A landscape with many valleys, sampled at points; each row gives a point and its height.
From any point a ball rolls to the lowest of the 2 points nearest to it. It stops when none of these is lower. Distance is the straight distance between rows; heights are no part of it.
kasi height 567: [133,133,145,170,108,119,126,131,134,114,111,120,187,110,142,129,127,122,112,128,122,145,174,112,136,82,132,131,96,134,72,105,165,150,138,138,161,71,117,136,135,112,136,79,130,110,129,86,141,122,150,153,134,84,150,145,139,121,124,104,125,113,145,115,167,176,141,145,124,128,146,99]
zus height 752: [131,134,160,110,128,99,112,107,113,109,163,146,160,82,122,134,116,129,130,120,164,138,130,57,154,94,131,124,121,147,79,156,110,137,100,122,88,149,126,157,130,89,119,123,119,92,125,158,156,117,141,132,128,105,157,121,115,129,153,112,147,104,147,134,157,167,132,162,107,121,131,114]
Sedi height 458: [131,124,187,116,120,136,98,113,148,118,133,118,183,107,112,161,137,142,115,110,151,141,155,145,117,131,150,106,105,113,82,144,127,135,167,130,131,122,119,158,130,142,131,108,132,98,113,82,138,107,141,122,181,109,123,102,116,88,114,97,162,111,145,135,186,160,156,130,149,171,96,129]
kelu height 424: [146,119,152,90,136,108,134,133,119,106,102,110,92,146,131,125,129,144,119,144,119,76,97,151,137,120,88,126,140,115,160,132,74,115,95,130,89,173,167,84,111,140,105,161,103,145,137,124,118,152,133,111,119,114,155,159,129,90,105,136,109,140,120,142,107,106,106,122,89,133,126,134]
razap height 574: [123,126,138,122,119,143,86,181,132,113,149,174,133,144,145,142,135,110,99,100,156,163,96,112,155,109,132,95,115,144,108,88,146,123,153,95,155,123,107,125,154,118,117,146,132,123,140,147,163,114,133,157,148,124,113,112,66,138,115,105,146,136,158,131,124,130,187,129,129,102,84,125]
fas height 614: [101,156,120,113,89,127,90,172,101,100,150,190,136,131,102,150,87,137,111,114,150,147,107,104,150,107,125,74,129,180,100,94,124,115,178,104,140,134,111,125,138,108,103,142,144,128,148,143,158,116,141,112,140,159,104,128,96,127,125,97,138,145,175,148,108,134,174,134,116,113,92,122]
gupa height 404: [160,138,80,144,175,119,172,90,143,104,117,100,98,94,139,130,134,131,151,121,131,102,128,101,121,134,123,172,139,121,148,196,112,131,109,150,72,147,161,116,140,104,144,127,133,118,112,147,95,150,121,100,109,115,160,133,136,158,136,130,118,123,110,124,118,129,115,127,128,128,157,108]
gafo height 396: [144,85,134,141,155,125,157,93,150,138,138,79,123,101,148,136,152,150,162,115,118,122,163,146,110,160,124,139,126,95,121,154,125,123,115,157,108,147,147,118,128,148,140,100,135,98,122,119,78,134,120,125,119,127,111,121,158,100,130,102,138,124,97,108,156,103,81,118,176,147,156,149]
Mef height 286: [133,182,148,78,107,126,101,118,80,101,139,146,128,136,44,135,98,154,131,164,137,123,101,160,105,169,117,106,138,117,150,144,87,117,127,110,90,169,140,179,115,129,130,132,113,172,120,133,148,140,125,76,133,150,137,105,109,132,123,118,123,129,134,133,114,102,132,123,135,158,74,131]
sozin height 736: [147,131,163,123,140,91,152,96,135,135,155,104,144,72,126,151,130,137,158,112,152,133,127,49,140,121,138,144,105,132,74,199,132,147,121,144,97,144,123,169,124,92,123,107,116,92,104,145,130,121,129,144,116,103,150,115,102,134,160,127,148,112,140,123,168,153,91,148,135,128,138,130]
beb height 433: [131,60,132,133,156,127,140,100,149,143,159,116,113,120,154,116,159,137,158,98,137,138,125,146,119,153,136,146,126,86,155,138,109,122,97,146,101,167,152,106,143,162,144,132,132,119,130,150,101,148,113,140,129,146,105,114,151,94,129,116,135,117,96,118,145,94,102,115,165,140,132,157]
pekun height 315: [139,127,137,120,138,106,131,142,127,75,128,115,119,138,158,132,136,140,123,99,153,120,117,164,121,108,126,117,93,114,145,126,120,121,123,155,120,162,145,105,174,135,104,130,112,138,144,136,140,157,143,129,148,111,150,126,98,127,67,75,140,123,153,152,135,130,176,135,143,134,102,137]
pufi height 440: [176,109,122,152,162,155,143,130,145,130,116,64,123,99,148,131,168,123,130,151,124,128,138,148,114,160,117,127,125,132,97,150,137,152,94,125,126,130,140,138,128,109,133,90,110,71,108,129,97,104,127,145,106,83,131,113,118,132,144,119,131,137,80,89,142,89,89,130,174,139,160,150]
Vegur height 296: [155,158,122,116,154,133,123,136,127,84,131,123,130,83,102,161,118,130,115,115,169,135,116,133,124,136,111,115,125,147,99,169,116,149,137,93,93,135,129,167,153,84,142,119,108,110,119,146,125,117,116,95,149,117,136,95,70,157,133,102,164,122,133,113,132,99,150,125,151,146,103,132]
rila height 672: [141,156,64,127,152,149,107,165,106,99,116,141,111,115,128,138,106,116,109,156,139,106,101,112,142,116,113,108,153,193,132,149,98,145,147,104,94,152,128,97,123,92,125,146,123,106,146,165,128,107,145,79,128,149,110,137,109,140,156,125,129,149,137,134,94,115,147,119,105,119,123,95]
bod height 743: [97,149,74,164,98,148,148,166,122,184,102,122,117,153,140,119,123,120,118,156,89,132,146,112,116,128,125,130,143,161,129,94,159,141,177,136,198,95,94,126,108,119,122,102,147,136,117,126,107,109,109,148,87,159,73,139,130,156,147,153,130,155,154,126,79,111,92,123,148,115,153,150]
safal height 285: [114,144,148,116,111,104,166,93,90,152,122,125,152,103,63,122,92,158,163,178,125,136,163,145,104,163,107,123,135,128,104,133,112,135,101,106,93,120,124,193,93,114,126,96,117,124,126,133,84,123,103,100,82,129,130,118,156,128,151,127,122,126,107,118,136,85,65,122,137,153,174,140]
fikiv height 342: [137,140,141,120,133,110,165,109,113,144,115,86,147,95,96,153,100,170,162,150,112,122,171,145,106,167,103,118,128,123,97,148,132,129,138,137,117,119,125,163,106,118,127,83,124,100,121,99,70,119,111,104,103,135,106,122,151,116,133,106,144,134,120,109,155,106,82,113,159,158,165,130]
mimu height 633: [146,133,105,156,141,155,139,121,159,140,104,110,122,104,130,140,138,93,123,133,120,111,138,99,137,117,110,168,125,121,89,190,133,184,145,97,105,71,148,156,98,73,146,108,110,126,135,120,121,118,127,127,134,101,168,148,115,134,176,175,83,126,95,111,140,133,80,119,97,130,164,105]
bog height 638: [102,159,110,132,95,119,111,112,110,137,160,126,174,136,116,118,95,160,137,166,112,156,140,105,123,148,167,120,144,159,147,107,136,102,107,172,171,134,108,153,142,145,113,129,162,130,110,110,148,118,145,128,122,133,119,113,160,141,122,100,143,120,152,121,130,169,159,156,135,136,113,99]
Nabo height 467: [128,89,137,138,134,153,125,91,165,185,113,103,116,140,155,115,164,137,133,131,87,87,140,161,113,149,153,157,147,94,151,153,110,122,142,159,124,128,141,88,94,191,137,146,144,146,121,89,111,125,158,119,150,142,117,143,190,83,131,170,113,138,99,125,149,137,85,122,128,144,148,146]
vimif height 425: [87,108,82,142,154,136,119,81,137,129,145,175,138,116,128,94,122,144,132,105,140,124,147,135,105,110,148,163,128,98,144,140,104,134,147,150,73,146,142,98,138,158,163,114,156,140,134,135,116,140,122,89,161,156,121,128,183,96,127,123,118,91,136,150,138,160,133,122,134,145,144,109]
mor height 354: [130,115,111,126,162,98,177,72,142,110,138,137,119,88,138,125,126,138,170,93,144,114,137,78,129,109,116,175,124,90,123,175,119,125,114,146,57,149,150,109,133,115,143,121,136,114,133,157,87,156,114,112,110,126,148,145,157,129,142,134,116,107,126,134,136,150,94,124,116,119,160,107]
lipeg height 661: [124,142,129,137,100,137,89,137,150,156,142,158,142,126,111,147,131,103,123,130,134,151,123,55,164,121,150,144,140,150,97,166,157,137,155,107,147,78,107,180,106,103,125,143,141,132,117,123,178,115,144,148,135,116,142,136,107,141,181,170,103,140,131,123,140,175,138,150,83,112,121,97]
pivot height 715: [136,144,140,126,137,96,169,124,107,133,145,93,122,95,131,132,128,126,152,138,136,137,107,68,119,113,143,126,105,160,83,169,135,158,124,133,111,153,120,148,136,94,121,112,112,105,97,170,125,119,119,139,86,106,149,104,83,158,150,131,151,123,131,126,132,103,73,137,159,118,144,173]
peku height 426: [114,86,116,153,144,159,98,123,153,163,130,128,131,153,179,84,167,127,111,142,106,117,118,149,110,120,169,131,122,119,154,113,104,130,143,159,141,152,132,64,130,192,123,151,142,125,122,125,139,117,161,136,152,152,101,130,167,93,118,135,122,121,106,136,126,134,127,140,156,143,125,153]
nis height 758: [132,157,82,142,113,160,139,150,141,170,67,109,107,153,131,142,117,130,108,141,70,99,143,146,122,155,105,132,166,141,154,112,156,124,173,141,179,85,114,113,98,132,123,120,137,150,121,81,111,105,129,121,123,166,86,153,147,147,137,166,139,174,140,114,94,122,120,126,122,130,151,123]
Lizi height 593: [143,112,131,162,120,143,133,122,157,148,113,103,124,146,145,81,168,82,126,144,111,159,133,135,119,128,155,164,121,122,127,132,154,156,81,119,152,93,139,162,135,117,127,123,127,135,104,133,158,138,123,167,117,81,185,110,143,151,141,158,90,114,89,106,128,112,108,146,133,132,155,153]
lizon height 637: [92,152,82,163,114,102,157,118,116,142,163,133,164,104,106,132,95,131,152,122,125,191,132,86,115,122,157,140,123,159,109,144,157,149,153,139,147,112,105,183,152,113,154,87,159,133,105,147,117,132,103,128,106,137,113,105,108,161,155,119,148,117,167,115,124,122,115,129,161,117,138,112]
mizab height 287: [133,108,212,90,104,80,159,78,119,100,126,120,132,115,111,137,127,150,150,80,150,105,166,147,123,120,119,136,109,82,129,148,125,93,98,152,100,134,142,117,125,135,120,134,133,143,133,98,125,165,132,131,135,100,170,133,163,90,94,114,117,93,128,161,167,159,112,124,107,132,124,144]
lalig height 692: [98,150,119,119,106,150,101,110,130,175,137,144,113,153,90,123,131,131,136,147,103,120,102,98,117,154,163,143,157,121,152,162,109,127,190,131,131,133,116,142,88,146,137,145,144,165,97,115,142,126,125,112,132,171,115,126,123,122,158,177,115,147,137,150,102,154,101,123,117,141,108,141]
remob height 703: [84,125,123,167,104,129,150,139,116,161,105,149,146,117,124,121,103,119,133,129,101,118,162,122,113,92,122,142,100,121,78,99,147,173,204,119,156,75,103,130,102,123,157,69,127,142,148,100,99,122,106,134,111,155,99,155,142,90,154,133,115,134,152,148,128,140,60,112,133,143,166,149]
rovi height 273: [132,166,73,122,111,138,111,183,90,113,131,175,104,156,108,135,90,123,117,156,128,152,104,156,148,155,106,108,153,180,173,89,135,108,113,102,144,123,119,157,141,105,115,155,140,153,157,165,142,123,117,112,111,154,99,124,103,174,127,118,118,156,146,108,82,93,175,122,115,92,95,91]
Taki height 461: [79,103,103,144,162,131,123,100,140,123,147,169,126,117,139,96,145,132,137,86,148,121,114,107,102,77,165,154,97,101,126,146,107,154,177,144,75,174,136,77,141,157,157,128,136,128,136,152,131,140,127,115,166,151,123,127,146,92,130,136,131,94,146,174,131,157,111,125,144,144,123,147]
sivol height 669: [109,66,129,148,142,132,144,129,146,123,129,152,145,105,131,140,147,115,127,57,145,145,167,168,141,116,90,148,97,72,98,91,170,138,139,102,123,87,114,112,137,141,190,78,124,123,166,107,93,138,99,153,147,130,84,149,148,91,139,127,129,114,130,111,155,134,124,83,136,108,146,104]
dap height 427: [148,113,139,133,131,130,146,106,153,123,101,113,91,156,134,121,151,112,121,108,109,116,141,166,132,142,128,155,142,89,179,135,144,106,102,141,132,94,149,119,135,150,143,150,136,181,123,100,131,153,126,131,134,114,175,131,150,152,103,161,102,122,102,123,131,124,140,117,102,120,140,122]
vave height 383: [142,159,102,145,116,151,124,182,130,131,107,118,107,181,167,114,129,125,105,170,95,130,120,156,122,141,130,113,128,159,165,59,155,98,110,138,203,108,110,111,151,152,97,163,131,148,135,126,152,112,141,163,125,123,113,119,114,163,86,120,131,143,143,118,85,108,169,141,141,106,104,134]
Fubu height 274: [138,111,183,117,100,108,126,132,139,134,121,100,163,142,150,154,127,148,128,122,116,128,168,144,135,145,127,98,121,116,117,90,156,86,122,156,194,107,109,114,130,170,104,129,131,113,127,76,121,127,144,149,136,126,101,136,157,108,95,104,158,136,138,121,156,153,158,130,137,140,117,130]
zoze height 299: [131,106,205,118,105,104,133,129,157,137,135,128,126,149,133,138,161,102,133,77,137,146,125,124,139,114,166,139,91,88,123,126,175,110,141,132,164,94,102,142,141,165,138,151,135,164,116,95,167,149,127,191,140,108,159,106,109,127,108,147,133,123,136,160,154,166,148,123,125,107,87,150]
kozu height 563: [112,117,136,138,110,132,124,145,128,162,138,125,121,156,135,88,153,78,129,155,123,169,116,109,132,118,145,135,127,139,125,103,148,144,92,96,170,107,116,168,126,117,117,129,123,126,112,159,158,129,109,178,97,101,150,113,115,150,149,165,113,126,98,118,110,102,99,139,127,108,140,169]
zede height 602: [101,156,116,155,92,104,134,121,120,126,128,140,175,121,102,129,93,135,128,121,118,171,165,112,119,115,137,125,120,144,106,107,165,134,143,140,162,84,113,172,140,119,142,89,155,143,124,98,133,137,115,132,127,122,138,122,139,140,126,105,135,110,166,126,145,155,147,137,135,131,136,94]
gimi height 417: [123,149,149,113,114,135,105,96,133,129,144,115,163,120,92,156,110,162,134,124,129,133,147,158,95,175,154,104,122,118,128,149,120,115,168,156,133,139,126,156,131,160,125,112,145,124,105,84,128,120,127,91,174,149,102,93,130,106,108,93,157,125,147,143,156,149,149,125,164,184,90,124]
kun height 474: [133,167,119,140,120,133,106,148,109,107,114,121,136,123,134,98,127,111,95,182,121,116,129,100,124,89,144,108,134,183,105,124,124,153,98,120,131,124,129,123,127,88,113,136,121,105,118,140,169,106,154,127,119,85,186,125,130,148,130,118,122,122,112,140,119,138,135,163,118,125,140,131]
zat height 237: [136,109,99,148,159,134,140,151,114,104,140,116,128,116,161,116,124,133,120,132,134,136,129,165,115,128,104,112,107,135,130,84,124,129,88,134,128,156,131,94,166,124,131,99,120,98,146,163,97,127,112,125,119,131,99,130,126,131,113,86,140,118,114,109,112,85,141,121,173,118,144,131]
Zalur height 644: [110,83,137,153,137,136,112,141,141,101,147,161,176,116,139,115,144,109,98,79,161,173,157,164,133,97,113,114,92,100,85,56,163,135,117,104,139,109,113,106,159,150,170,84,121,100,149,132,125,126,103,149,160,112,100,130,132,104,125,99,140,97,133,117,150,137,164,117,148,113,131,105]
tufiz height 373: [142,147,131,103,128,127,119,119,120,106,111,137,99,154,99,137,115,136,116,120,120,101,119,151,137,140,108,134,158,107,176,137,108,98,123,134,111,128,148,119,120,140,128,152,121,178,128,105,135,151,131,96,139,138,150,143,133,138,106,139,113,133,128,135,111,140,152,117,84,127,112,103]
Tup height 415: [134,171,78,146,126,130,127,156,108,118,119,127,97,152,134,107,117,104,121,173,112,125,117,93,147,111,140,135,157,183,158,125,140,120,103,129,151,112,129,126,131,97,120,162,134,142,125,149,160,128,137,129,97,110,163,134,128,188,136,140,104,132,123,127,91,133,143,153,98,95,138,105]
telut height 704: [133,182,105,136,103,169,104,116,138,159,108,112,106,168,87,121,141,115,106,172,80,106,99,124,111,150,153,133,165,136,158,170,111,137,188,126,134,112,124,139,86,135,133,155,134,169,87,97,163,112,141,100,144,140,156,123,113,142,146,186,105,146,120,148,95,148,106,142,111,146,114,131]
Popib height 662: [114,134,107,143,114,148,91,113,133,160,165,130,149,155,147,93,137,135,132,175,118,151,107,89,130,139,193,144,150,150,168,128,126,112,112,165,162,138,113,130,136,155,118,159,161,135,100,133,170,115,158,152,127,130,133,110,148,143,139,142,115,127,125,122,122,171,156,160,121,129,111,116]
rosat height 569: [90,100,200,87,90,114,108,116,109,150,135,161,131,158,87,98,132,125,128,140,130,139,126,177,116,140,132,112,126,89,136,76,108,115,96,99,135,141,127,153,103,169,121,146,121,156,133,123,137,140,106,143,127,139,138,114,153,84,113,138,118,112,107,152,140,102,104,114,126,147,106,181]
bodir height 609: [117,93,128,126,140,152,76,164,132,123,152,183,149,150,158,115,135,111,94,108,157,167,108,148,143,105,126,101,114,116,129,53,133,124,119,101,144,132,115,97,158,148,129,137,129,116,159,157,147,116,129,152,161,139,91,127,114,111,119,108,133,119,131,126,128,123,201,128,130,114,102,106]
gol height 519: [155,87,170,91,123,138,110,113,142,163,133,105,127,155,128,131,150,130,140,144,112,120,115,157,148,182,112,120,167,101,166,120,112,98,63,118,145,136,141,144,101,160,111,165,115,127,128,110,116,122,140,152,127,129,119,136,150,106,134,167,124,151,77,92,148,102,119,115,101,136,131,138]
Pim height 527: [137,169,161,136,100,119,113,142,120,106,95,102,168,125,136,126,128,133,95,162,113,104,161,118,122,85,135,102,116,157,81,111,145,129,127,137,163,94,116,113,120,110,96,120,124,108,119,80,158,112,174,130,137,78,174,141,144,125,100,109,136,119,135,142,147,174,151,172,112,142,133,129]
Fifum height 498: [133,98,111,128,149,142,111,105,152,143,135,145,142,124,142,114,144,119,129,130,131,128,139,108,150,127,123,156,154,109,138,138,124,130,99,121,109,110,134,125,108,122,145,139,138,111,137,129,125,121,134,132,135,125,132,149,169,117,155,165,105,126,97,103,145,157,140,130,88,119,161,89]
Kabig height 348: [131,181,70,142,112,141,118,190,103,113,125,147,91,168,134,124,105,128,117,178,109,131,101,129,137,123,132,118,144,200,180,93,141,112,130,130,158,127,112,123,141,113,106,167,142,155,147,155,159,120,143,137,110,131,123,118,95,179,107,111,115,148,164,128,76,116,166,141,117,84,98,103]
dos height 392: [142,124,116,118,151,98,146,146,125,83,131,143,118,132,172,151,120,144,136,74,169,132,119,138,164,103,114,122,118,116,158,119,140,96,131,162,122,153,137,103,166,119,108,134,115,128,168,139,130,159,146,135,133,113,127,148,104,155,78,74,140,130,168,129,130,156,200,142,103,106,112,93]
bamid height 647: [141,150,108,150,128,146,116,133,158,144,113,122,120,116,130,149,141,96,118,134,117,110,122,60,148,108,146,154,132,145,91,194,140,166,176,119,125,88,126,138,105,85,134,132,125,128,108,121,154,116,143,121,139,115,162,146,102,143,172,172,102,138,123,135,137,170,112,146,92,121,140,105]
sur height 294: [118,138,121,151,111,158,124,173,141,148,97,114,107,175,168,112,145,119,99,142,91,118,118,152,106,126,139,107,110,137,143,68,145,112,163,143,198,113,109,74,138,169,108,143,130,151,120,112,133,115,133,166,135,145,93,123,113,141,89,131,139,140,144,142,88,112,145,127,169,119,110,167]
zar height 459: [89,127,90,138,134,121,144,131,115,139,148,175,89,146,115,101,121,107,140,116,139,150,105,108,132,103,135,147,137,127,154,109,120,136,134,105,112,132,131,129,138,129,145,134,135,167,136,183,124,152,93,128,100,158,127,125,117,160,145,144,111,114,129,146,91,96,119,117,121,101,139,143]
setet height 686: [98,95,127,145,134,128,142,126,128,133,123,161,153,91,121,143,119,126,143,89,131,127,165,121,137,97,94,153,98,101,68,109,155,155,172,98,116,86,109,122,110,117,175,82,125,119,171,108,90,131,108,132,129,146,94,162,150,80,160,135,122,127,138,123,150,151,86,97,118,125,160,106]
vel height 691: [138,159,94,136,143,111,179,154,95,124,127,91,101,114,139,140,112,127,150,149,119,124,111,93,119,125,129,126,121,179,121,149,142,140,130,130,134,141,120,122,138,93,123,119,125,115,112,164,107,125,115,119,72,129,116,120,90,180,133,126,148,145,135,118,94,86,90,117,154,108,141,158]
muma height 677: [120,124,129,109,119,146,93,118,148,171,146,142,128,131,97,161,137,126,143,117,128,143,100,88,143,177,146,145,166,117,140,180,139,118,171,114,139,116,112,171,97,127,138,152,141,144,107,107,142,119,126,128,143,157,103,125,112,132,171,184,126,156,126,108,131,159,130,116,101,132,104,108]
dased height 690: [148,163,87,102,122,139,113,173,103,112,126,132,84,146,101,152,118,110,125,156,125,112,63,110,156,131,113,111,158,190,150,168,90,132,157,94,103,157,133,123,121,97,117,176,113,141,134,172,147,127,136,100,113,151,121,129,71,148,158,151,116,165,148,135,89,96,123,114,94,97,98,118]
tunun height 769: [147,120,169,99,132,93,129,89,131,118,156,145,127,112,142,114,124,128,148,124,153,119,118,54,165,106,128,152,125,124,128,157,101,107,64,145,85,167,143,117,120,97,109,158,114,107,127,166,155,142,141,147,106,105,172,146,143,128,151,137,109,116,121,137,143,182,121,170,74,107,140,106]
mekiv height 471: [164,109,143,139,132,145,123,89,163,129,111,129,154,130,144,131,149,120,121,121,124,124,166,151,146,127,125,164,142,95,142,149,147,116,101,133,127,67,138,138,121,124,143,133,147,144,141,94,129,128,155,135,150,101,159,147,174,126,132,157,96,117,100,96,166,164,160,129,78,122,154,84]
lipas height 513: [92,122,140,119,108,109,139,156,112,138,141,156,101,143,108,125,128,97,137,111,137,154,114,106,138,102,121,116,122,130,111,96,146,134,137,84,148,111,118,153,124,115,132,130,122,147,134,164,136,144,90,150,90,139,124,129,95,149,140,150,131,129,126,143,104,85,106,111,129,96,129,171]
Ruge height 374: [114,109,134,124,127,159,84,152,125,160,128,136,143,158,152,94,140,128,102,174,115,132,112,178,107,138,146,90,124,129,126,72,94,136,116,121,156,157,119,100,124,173,101,134,124,102,135,137,127,93,137,137,158,150,89,120,143,84,117,115,131,131,105,130,127,92,136,130,166,154,114,158]
zoge height 494: [144,94,174,107,129,159,131,85,154,163,110,100,112,137,109,129,160,130,130,128,105,90,122,181,122,163,112,130,159,90,140,150,98,132,102,117,92,141,162,128,78,160,130,157,123,136,123,89,103,117,143,118,148,110,147,134,162,76,126,175,102,135,81,118,163,101,78,103,112,156,149,148]
pebik height 500: [98,111,137,125,144,120,113,118,143,122,157,156,118,130,129,130,143,131,138,75,158,134,95,100,122,102,163,134,105,100,133,146,124,137,180,134,109,157,123,109,146,149,143,139,130,140,129,144,148,142,119,140,160,153,117,111,103,109,127,133,148,114,158,167,135,153,136,119,139,134,93,150]
Vugon height 770: [132,143,72,148,145,173,137,141,141,167,77,89,94,142,137,115,140,106,99,151,78,87,119,163,110,145,108,128,162,134,156,131,113,156,144,122,130,126,139,105,94,130,138,121,119,124,120,110,99,104,123,106,130,148,106,148,140,136,142,169,124,156,103,119,97,88,92,111,136,136,168,143]
vuru height 617: [144,109,139,149,134,133,154,114,164,150,104,93,98,125,131,124,162,83,133,126,115,123,125,120,129,137,122,171,119,104,121,174,142,168,99,107,113,95,157,165,112,91,132,126,110,149,109,131,137,141,109,151,114,85,189,126,114,148,153,186,85,114,80,113,129,104,75,125,114,119,165,141]
tego height 190: [142,97,180,102,127,84,158,94,127,72,127,106,126,117,152,139,128,162,135,74,158,95,156,164,123,112,109,119,98,88,126,140,112,104,116,167,99,159,154,90,141,145,112,126,114,116,147,112,114,157,141,124,140,108,151,144,142,89,71,81,138,109,138,161,151,148,130,123,130,147,121,153]
sen height 400: [119,123,63,139,161,121,162,134,110,139,149,149,89,145,141,111,113,124,154,123,140,159,102,118,138,134,131,161,145,131,194,118,132,113,101,139,119,142,138,119,158,123,139,132,138,155,140,185,108,156,100,133,88,155,110,124,128,180,132,124,115,125,129,108,96,94,139,119,125,94,142,110]
lak height 358: [127,174,147,103,109,127,117,97,109,104,134,121,123,136,62,133,115,154,131,128,127,120,115,174,84,172,144,117,118,102,156,157,104,118,160,146,108,153,146,161,135,154,129,122,132,176,100,105,146,148,120,84,158,150,146,85,111,126,96,107,135,117,147,154,129,122,132,123,165,176,70,155]
bebo height 665: [135,155,76,150,146,120,166,143,121,141,136,98,125,107,135,156,114,132,152,120,117,153,127,100,120,153,140,139,128,159,130,161,169,132,154,148,156,118,114,144,146,99,140,96,147,115,98,129,102,128,107,122,94,139,90,112,102,179,141,124,156,145,151,98,111,110,114,113,170,117,135,123]
Nomun height 284: [125,109,153,93,144,89,159,90,125,107,144,156,118,83,102,141,111,142,163,95,166,120,121,95,133,121,91,145,129,98,107,157,105,126,108,98,53,150,143,138,121,111,140,130,112,121,141,162,90,143,101,116,111,132,135,138,126,119,152,138,131,112,123,131,137,112,96,112,115,121,143,131]
zon height 782: [158,136,103,151,132,159,138,144,133,136,65,75,109,151,149,100,152,114,87,187,76,76,128,164,111,121,115,122,157,152,136,121,116,150,98,116,141,121,144,105,98,127,118,148,109,108,121,104,135,98,146,122,124,95,164,151,163,134,128,158,104,139,82,118,108,101,103,142,116,134,164,141]
temo height 364: [130,105,217,96,103,86,136,98,134,115,144,128,116,143,111,129,146,128,145,75,147,127,125,146,128,126,160,142,104,73,146,144,135,99,112,148,125,133,132,132,139,165,128,157,133,173,119,103,160,165,133,158,143,119,175,109,131,105,101,134,117,104,127,168,161,163,131,124,111,128,83,161]
Duga height 184: [128,123,168,77,125,98,143,106,98,115,125,142,125,106,77,138,100,144,146,134,144,120,130,146,132,153,71,110,148,113,124,117,100,114,75,83,75,136,149,156,103,110,126,132,104,128,145,140,90,135,103,108,98,131,130,139,138,117,133,133,131,131,103,118,126,75,105,104,110,128,145,133]
loso height 497: [146,101,158,146,138,131,119,101,151,106,159,90,187,96,158,139,149,140,124,108,145,147,162,138,129,126,143,108,103,123,86,133,126,129,122,166,134,151,127,125,151,151,128,96,130,69,117,112,127,112,151,133,161,95,119,111,129,96,110,64,169,113,130,113,181,155,143,147,172,152,121,123]
nenu height 356: [168,148,100,135,174,140,141,114,142,88,115,109,119,73,117,146,135,121,119,124,163,113,128,118,131,132,99,140,138,140,109,197,108,156,116,99,61,129,144,153,136,73,155,122,111,101,119,149,109,117,119,97,136,103,156,115,94,157,146,126,137,117,108,110,126,112,136,133,132,135,138,109]
gof height 504: [134,128,120,119,139,130,150,172,121,89,81,125,90,136,147,148,107,127,101,83,119,93,143,192,132,120,71,106,119,113,144,66,140,111,135,128,145,113,135,75,143,128,118,110,104,148,162,104,105,145,112,110,137,143,106,158,130,149,73,98,138,147,147,134,95,103,167,104,129,109,136,113]
Fiv height 445: [142,125,101,127,150,113,147,179,109,88,115,146,115,123,164,170,101,138,125,73,160,126,125,147,162,124,84,103,122,142,138,97,150,94,147,135,139,147,121,93,157,99,104,123,116,115,170,132,110,139,130,113,122,139,89,159,109,157,88,76,146,156,166,111,106,132,187,122,113,98,117,84]
dar height 314: [133,141,120,126,134,149,97,167,106,121,136,121,151,129,146,119,110,135,111,179,124,134,123,175,106,140,125,80,113,160,116,82,112,136,101,124,150,160,116,118,148,135,108,115,122,86,139,146,125,92,130,116,154,136,93,116,122,108,106,82,146,132,123,123,121,95,156,132,176,150,111,131]
ler height 542: [107,85,173,92,110,139,91,109,132,172,153,147,133,165,106,108,148,119,140,144,127,150,107,158,131,174,145,128,152,90,161,102,108,109,83,107,144,142,126,169,104,178,127,158,124,144,126,130,139,125,121,154,131,145,118,114,146,95,142,166,118,133,88,116,141,108,117,113,115,143,108,159]
kul height 275: [145,135,196,87,93,92,129,124,107,108,125,104,151,141,111,156,104,165,139,136,126,125,164,159,132,167,108,95,127,118,141,93,135,64,85,148,173,124,125,142,134,148,89,143,121,126,134,85,128,144,137,132,125,125,125,126,152,120,86,88,150,127,137,120,153,140,157,136,120,146,101,126]
Rebov height 784: [148,110,159,120,127,104,134,94,134,113,153,114,136,128,159,104,136,147,151,131,136,121,133,91,150,117,150,152,126,121,154,136,113,97,68,178,125,153,144,101,142,127,103,160,128,122,124,130,152,152,159,146,113,101,172,140,168,123,114,116,117,117,124,129,145,182,144,172,89,121,138,121]
laz height 650: [111,173,71,127,129,129,109,150,86,84,139,169,138,108,110,123,76,136,112,154,150,125,117,109,128,89,124,97,128,206,105,122,99,146,160,111,93,159,119,106,138,106,116,125,135,114,149,172,133,108,149,70,133,162,115,128,114,135,140,92,133,131,166,160,97,125,157,136,125,128,121,109]
vimo height 326: [128,111,75,137,173,124,162,142,114,119,123,126,95,124,162,119,111,142,138,123,130,121,118,147,130,125,93,140,126,127,169,103,112,121,102,142,101,165,143,73,153,131,128,113,124,125,156,173,80,145,110,112,102,162,87,148,142,140,118,105,128,129,127,118,95,82,131,109,142,108,155,113]
Robog height 172: [149,187,114,104,124,121,113,156,89,88,133,140,129,119,90,149,86,141,132,162,137,126,109,166,113,159,113,101,126,169,147,128,119,125,108,109,112,147,129,174,147,100,121,138,121,134,135,150,140,129,120,87,124,137,124,106,88,154,114,97,144,142,145,121,107,93,159,126,142,132,85,111]
rebe height 532: [127,121,115,139,157,149,109,138,156,124,143,142,119,127,146,145,155,112,117,79,153,143,103,100,140,115,153,137,122,118,129,150,141,138,173,124,130,123,120,118,151,122,146,135,131,126,116,133,147,127,131,143,156,129,117,111,83,146,128,130,144,126,146,130,131,145,167,126,133,123,101,124]
kala height 721: [84,124,116,179,89,130,135,159,119,160,116,141,155,139,135,111,129,111,118,137,105,151,150,116,116,93,131,119,98,143,77,68,168,163,182,118,199,88,90,130,120,135,143,76,131,126,135,116,117,120,107,169,103,133,92,146,116,116,150,130,125,133,153,135,114,127,89,123,153,121,150,148]
lese height 499: [128,113,123,114,142,143,106,134,128,147,123,126,149,117,138,127,135,135,118,156,122,112,135,111,138,126,117,113,155,135,107,127,117,139,126,115,122,130,124,113,91,120,125,125,128,81,133,120,115,96,146,119,132,134,104,148,156,101,153,144,131,140,102,112,140,140,125,128,112,134,151,111]
Riva height 465: [137,107,164,101,153,130,119,123,130,123,121,119,117,114,136,121,144,138,117,142,137,89,111,113,128,109,117,116,132,119,106,145,81,143,125,122,82,170,149,93,99,125,113,146,111,92,125,133,126,112,144,115,131,112,146,138,128,83,123,135,129,131,105,145,141,132,98,136,118,144,136,149]
Gemop height 136: [109,119,168,119,99,122,127,147,142,146,118,131,129,160,139,137,132,131,121,102,114,134,135,141,120,129,143,108,110,106,130,86,159,105,165,136,185,99,103,109,133,174,124,138,137,153,120,89,133,137,123,163,133,148,107,120,126,116,97,129,146,136,150,153,125,142,148,116,145,125,101,148]

For each start below, name the point where the ball stops.
tunun -> Robog
Vugon -> razap
lizon -> Robog
Lizi -> zat
telut -> zat
lalig -> zat
bog -> Robog
ler -> zat
